Each row is a point on a landscape with many valleys, with its height.
From any point a ball takes the steepest step (drop divided by distance) to one of its 2 nearest points. It stops when none of these is lower. Distance is the straight distance between rows; heights are no part of it.
k244 h=2.21: [134  85 108 122 124  91 139  78 105 108 183 134 125 120 187  99 100 180
 124 159]
k809 h=4.47: [147  91 123 156 124  89 186 116  99 146 172 184 145 140 104 144 178 148
 105  89]
k968 h=7.91: [ 85 162 147  79 143 183 138 196  94 105 145  75 153 103 120 148 124 133
 124 120]
k387 h=5.82: [141 131 138 161  68  72 110 186 178  93  63 147 110  93 126 144 137  70
 131 164]
k478 h=2.44: [100 143 122  73 125 153 101  94  87  86 136 128 137 118  93 157 129 112
 120 126]
k687 h=5.66: [150 154 126 142  92  77 131 187 187  65  74  99  98  91 112 142 129 101
 133 160]
k122 h=5.99: [144 147 105 155  72  40  79 164 170 120  94 159 111 106 153 146 172  67
 153 154]
k221 h=7.72: [123 174 135  92 154 172 162 200 108 130 128  82 154 132  83 146 149 132
 135  89]
k437 h=3.16: [115 148 187 100 141 166 123 116  97  61 143 167 127 137 111 129 122 148
 111 113]
k9 h=1.44: [109 146 146  96 105  84 115 137  94  35 146 109 123 124 149 132 128 160
 140 160]
k414 h=6.72: [127 150 166 150  92 100  77 149 170 147  96 178 121 127 128 122 200 121
 131 121]
k566 h=4.03: [124 108 134 159 133 136 183 138  79 136 152 141 158 132  75 152 180 129
 109  99]
k394 h=4.10: [183 152 129 141 137  99 156  69 153 138  94 185 108 122 137 140 108 121
 143 137]
k627 h=1.03: [140 155 110 117 119  88  80 100 149  94 108 146 109 117 162 135 105 125
 155 163]
k668 h=5.85: [128 125  40  87 132 112 107  76 128 160 118 138 125 133 148 179 123 118
 157 111]
k794 h=3.77: [ 82 133 172 124 118 112 115 168 139  58 138 117 140  98 168  87 117 191
 124 130]
k92 h=3.54: [ 82  83 103  98 133 133 111 114  85 155 146 147 147 134 113 148 174 133
 122  91]
k429 h=2.90: [153 130 116 100 122 121 156  42  68  87 137 122 108 152 108 157 110 111
 135 197]
k395 h=8.08: [102 155 127  97 172 170 136 193 130 121 123  78 137 114 139 110  89 145
 150 110]
k676 h=5.87: [134 157 126 126 116 106 124 168 158  83 105 109 124 106 124 143 126 143
 139 134]
k549 h=6.59: [142 153 151 168 178 181 165 167 127 114 110  72 118 138 121  95  62 134
 125 171]
k669 h=5.78: [166 166 152 121 178 145 170 124 183  95  69 151 103 128  92 127  77 145
 133 112]
k708 h=3.58: [170 143  93 120 156 117 141  83 165 190 106 173 104 118 149 157 109 117
 155 117]
k918 h=1.53: [109 124 124 116 136  82 115 123 130 107 147 132 134 100 169 110 121 194
 141 104]
k833 h=3.39: [145 137 142 140 117 103 160  70  97  61 145 114 125 129  90 154 122 116
 110 186]
k284 h=2.80: [166  93 143 174 143 153 167 162 155 180 156 130 151 182 142  89 146 153
 136  79]
k966 h=7.04: [108 165 165 160 145 131 152 199 165  87 108  55 114  96 136  93 116 152
 126 150]
k324 h=8.48: [125 172 171 126 159 174 149 161 106  47 114 100 135 128  60 140 122 115
 120 158]
k883 h=8.23: [118 140 131  98 174 180 122 139 115  83 130  91 124 141 141 103  75 157
 131 135]
k30 h=6.33: [162 126  95 175 140  91 159 111 144 153 116 126 130 126 136 148 156 144
 147 131]
k280 h=2.41: [134 123 109 129  86  45  96 151 147  46 123 132 118 119 171 138 112 113
 133 193]
k469 h=6.58: [140 128  78 135 146 114 154 112 104 143 140 107 136 123 152 146 106 151
 148 134]
k376 h=5.10: [116  86 107 116 117 141 101 131 138 210 141 144 143 190 152 127 173 128
 162  93]
k898 h=6.10: [129 158 177 119 125 124 109 170 171  82  79 137 119 108 133 117 132 152
 129  92]
k231 h=2.61: [ 64 134 114 112  90 123 118 168 105 113 176  76 123 107 157 120 132 144
 124 155]
k844 h=6.09: [175 150 139 148 188 132 194 126 180 137  88 123 114 152 104 103  71 154
 131 152]
k933 h=2.64: [ 83  94 159  81 125 161  87 101  83 106 130 164 137 130  66 153 125 103
  88 104]
k945 h=6.34: [115 167 185 138  92 111  66 166 170  75 106 178 135  99 143 104 151 131
 112 108]
k558 h=6.60: [164 136 129 192 164 168 161 131 141 173 113 121 105 144 149 106  82 111
 130 139]
k101 h=5.46: [163 159 127 151 112  72 166 130 165  44  76  93 123 111  91 148 129 119
 134 175]
k210 h=5.23: [115  85 147 154 110 163 101 114 106 188 124 126 121 141 131 106 129 100
  99 139]
k743 h=1.77: [124 120 129 112 108 134  93  53  95 112 116 157  98 119  91 147 130  70
 113 174]
k287 h=2.34: [124 116  87 104 124 106  88  96 142 155 140 138 124 114 187 112 112 179
 157 120]
k147 h=8.59: [117 196 154 129 159 166 159 197 127  82  86  80 136 102  54 150 134 117
 140 136]
k180 h=5.20: [166 167 119 170 125 111 163 131 184 109  67 111 109 113  83 163 137  94
 143 158]
k393 h=7.37: [133 123 145 115 151 195 140 151 107 120 150 138 157 138  73 138 111 122
 109  78]
k497 h=1.89: [ 73 106  85  92 127 147 136 161  82 147 158  59 135 107 135 144 133 131
 125 133]
k653 h=7.05: [153  96 113  60 135 127 151  83 112 127 164 187 134 158 130 134  77 151
 117  70]
k949 h=2.24: [ 85 111 145  89 110 146  71  70  97 134 116 175 118  97  87 129 141  82
  96 137]
k400 h=6.56: [135 107 120 157 102 111 113  71 124 150 112 147 111 110 137 118 129 125
 100 172]
k500 h=6.79: [147 114  81 121 160 131 142 144 145 165 131 124 143 132 146 144 114 147
 146  79]
k709 h=8.36: [122 160 165  99 168 179 146 163  99  65 130  82 129 153 116 112  90 125
 123 168]
k480 h=7.53: [123 138 165 131 156 179 151 205 128 117 133 123 150 136  87 123 144 137
 131  91]
k260 h=7.21: [136 118 131  94 146 145 143 103 112 125 167 157 161 129 111 145  92 131
 111  85]
k488 h=4.42: [ 79 117 126 124 111 124 105 153 114 167 130 111 136 118 161 116 176 129
 139 126]
k619 h=3.23: [131  99  98  92 173 175 125 185 113 157 163  95 161 154 115 135  89 141
 142  47]
k246 h=6.19: [142 146 122 181  87  67  99 116 163 127  96 147 118 101 141 114 170 112
 139 160]
k824 h=6.38: [149 115 144 190  92  82 132 107 146 154 130 137 108 111 153 111 153 131
 119 165]
k895 h=3.89: [158 135 165 176 145 109 176 115 130  75 129 118 134 118  96 139 127 152
 117 173]
k483 h=5.40: [146  92  74 145 132 124 146 112 140 216 134 137 127 174 143 143 162 120
 164 121]
k398 h=1.85: [127 156 107  81 134 119  77  66 120  95 115 139 111 119 121 147 127 124
 139 138]
k698 h=2.43: [108 151 193 106 128 136 124 113 112  36 132 128 111 130 141 109 130 162
 123 144]
k834 h=7.10: [120 149 140 110 129 129 112  80 126 134 124 206 132 126 102 149 153 122
 101  84]
k161 h=3.06: [ 90 136 102  89 124 135 124 156  83 133 138 123 156 122 100 179 194 110
 134 106]
k664 h=3.51: [138 100 145 172 130 125 144 146 143 161 142 157 150 143 143 109 175 154
 132  88]
k127 h=6.52: [132 174 173 166  90 126  66 140 160 128 101 147 122  99 154  91 160 104
 114 131]
k774 h=5.64: [136  85  67 113 131 109 113  93 124 191 150 138 134 132 146 140 147 116
 136 107]
k799 h=4.60: [147 135 148 102 147 186 103 117 145 164 113 131 110 150 159  99  62 109
 134 115]
k7 h=6.98: [155  86  85 145 149 157 156 139 118 188 153 105 149 161 122 130 110 131
 125 103]
k599 h=0.41: [ 96 128 119  80 116  75  99 102 101  69 160 114 122 113 188 122 115 179
 134 149]
k865 h=3.24: [ 85 149 153 125  80 109 111 188 128 105 149 104 111  79 186  90 144 156
 119 137]
k950 h=4.07: [ 97 139 188 158  76 166  80 107 114 126 129 138 117  91 110  88 152  91
  85 158]
k121 h=4.98: [152 127  95  97 154  75 160  77 106 101 151 171 140 111 123 165 132 172
 137 103]
k268 h=1.86: [140 165  96 115  99  51  82 159 163  88  96 133 105 115 190 149 106  91
 158 174]
k97 h=3.01: [159 126  68 140 141 101 128  81 159 188 124 142 119 120 180 120 103 149
 147 127]
k908 h=6.88: [146 109 100  76 120 101 124  61 136 166 139 205 117 138 136 139  94 123
 119  93]
k777 h=1.41: [117 107 111  94 115  79 106  57 100 105 153 156 130 114 171 136 125 158
 111 134]
k190 h=4.49: [ 80  41 148 129 102 137 120 129  73 172 140 107 139 124  84 142 171  79
 108 154]
k548 h=2.20: [109 153 109  86  86  63 111 155 132  41 152  89 110 115 179 130 121 133
 147 183]
k959 h=2.52: [ 84 128  71  67 127 132 138 142  75 128 151 100 157 110 115 175 136 127
 142 112]
k266 h=1.87: [126  91 131 143 142 163 138 181 121 173 164 113 163 170 152  81 129 168
 123  53]
k929 h=4.95: [117 102 152 128 119 179  95 128 125 164 121 123 111 120 159  80  78 129
 118 144]
k458 h=3.57: [118 143 129 130 135 126 145 158 104 122 133 148 161 131  69 175 186 129
 138  90]
k371 h=6.97: [168  98 129 127 131 183 131 118 147 179 157  88 141 179 110 105  69  90
 109  77]
k822 h=5.79: [123 114 132 209 112 125 160 143 121 170 148  83 123 147 139 110 167 119
 135 166]
k769 h=4.04: [100 116 149 169  97 109 111 170 134 159 137 131 151 145 147  93 193 152
 135 127]
k843 h=3.71: [116 155 191 134 121 161 111 109 115  94 129 147 127 111 101 114 135 117
  87 153]
k863 h=6.73: [145 109 116 119 125 131  96  75 138 162 125 191 111 133 148 113 109 116
 115 132]
k788 h=6.35: [165 148 118 161 191 157 181 141 158 132 130  96 103 148 111 133  62 122
 138 159]
k606 h=3.74: [147 121  80 102 175 180 134 168 140 169 134  78 128 171 132  99  57 118
 136  69]
k749 h=4.21: [ 56  72 133 140  84 118 120 126  75 169 156 106 140 125 121 109 195 123
  89 138]
k303 h=4.68: [114 161 147 152  90 146 115 120 120 145 111 113 119 111 103 140 179  66
 115 155]
k694 h=7.09: [158  66 105 116 132 142 115 130 151 193 145 116 136 172 117 129  89  97
 127  63]
k81 h=5.47: [191 160 128 151 168 122 164 115 212 111  55 132 108 135  81 148 114 123
 142 142]
k686 h=6.07: [145 101 119 211 141 106 184 152 144 149 120 104 130 144 120 137 167 145
 148 147]
k517 h=4.81: [136 107 108 145 130  79 166  84 112 105 153 194 144 111 101 154 157 164
 107 111]
k241 h=6.81: [119 156 158 175 174 157 144 173 159 126 103  80 122 123 159  73  83 158
 130 140]
k427 h=7.13: [158  97 117 122 137 154 146 114 106 141 158 113 136 147 104 139  66 128
 117 123]
k519 h=4.94: [143 187 141 150 100 118 127 148 149 116  96 108 124 109  80 169 172  71
 133 155]
k932 h=6.92: [118 155 142 130 125 120  97 105 171 149 102 204 126 119 138 128 173 139
 143  81]
k451 h=4.78: [ 92 110 114 119 105 128  81 145 131 205 117 128 136 153 188 115 184 155
 161  99]
k598 h=2.81: [138  78 101  97 150 110 140  70  90 129 163 106 122 166 180 108  76 161
 126 155]
k739 h=4.19: [148 138 133 107 180 182 130 145 164 143 128 114 119 182 143  91  51 133
 137  97]
k515 h=5.51: [123 109 166 190 100 165 142 126 104 162 134  92 118 119 131 116 138  92
 108 177]
k35 h=2.30: [145 124 130 120 126 146 128  56 103 131 121 116 112 126 114 152  95  78
 119 190]
k595 h=3.91: [ 63  91 120 124  87 108 118 117  90 151 161 151 149 127 113 141 223 121
 116 112]
k756 h=2.69: [ 93  83 108  98 146 178 112 201  97 174 158  90 148 144 144 103 110 150
 132  70]
k151 h=4.40: [ 97 139 164 151  60 137  73 121 123 157 110 142 115 118 122 108 196  76
 110 156]
k294 h=6.80: [181 122 129 167 146 178 159 117 173 192 138 121 113 164 126  94  94  86
 107 102]
k175 h=4.55: [166 142 104 115 153  91 177  69 153 123 110 201 137 125 110 155 108 146
 147 106]

Where does a ball stop that starts at each point below?
k686 -> k266
k774 -> k266
k517 -> k497
k121 -> k599

Call two points neighbours if one is among the 2 nearest of the other. Go from one point of each pair to the other, from neighbour to neighbour, staying as low as possible. Name the highest point that can't be avoided.
k599 / k627 -> k280
k627 / k743 -> k933
k743 / k266 -> k210
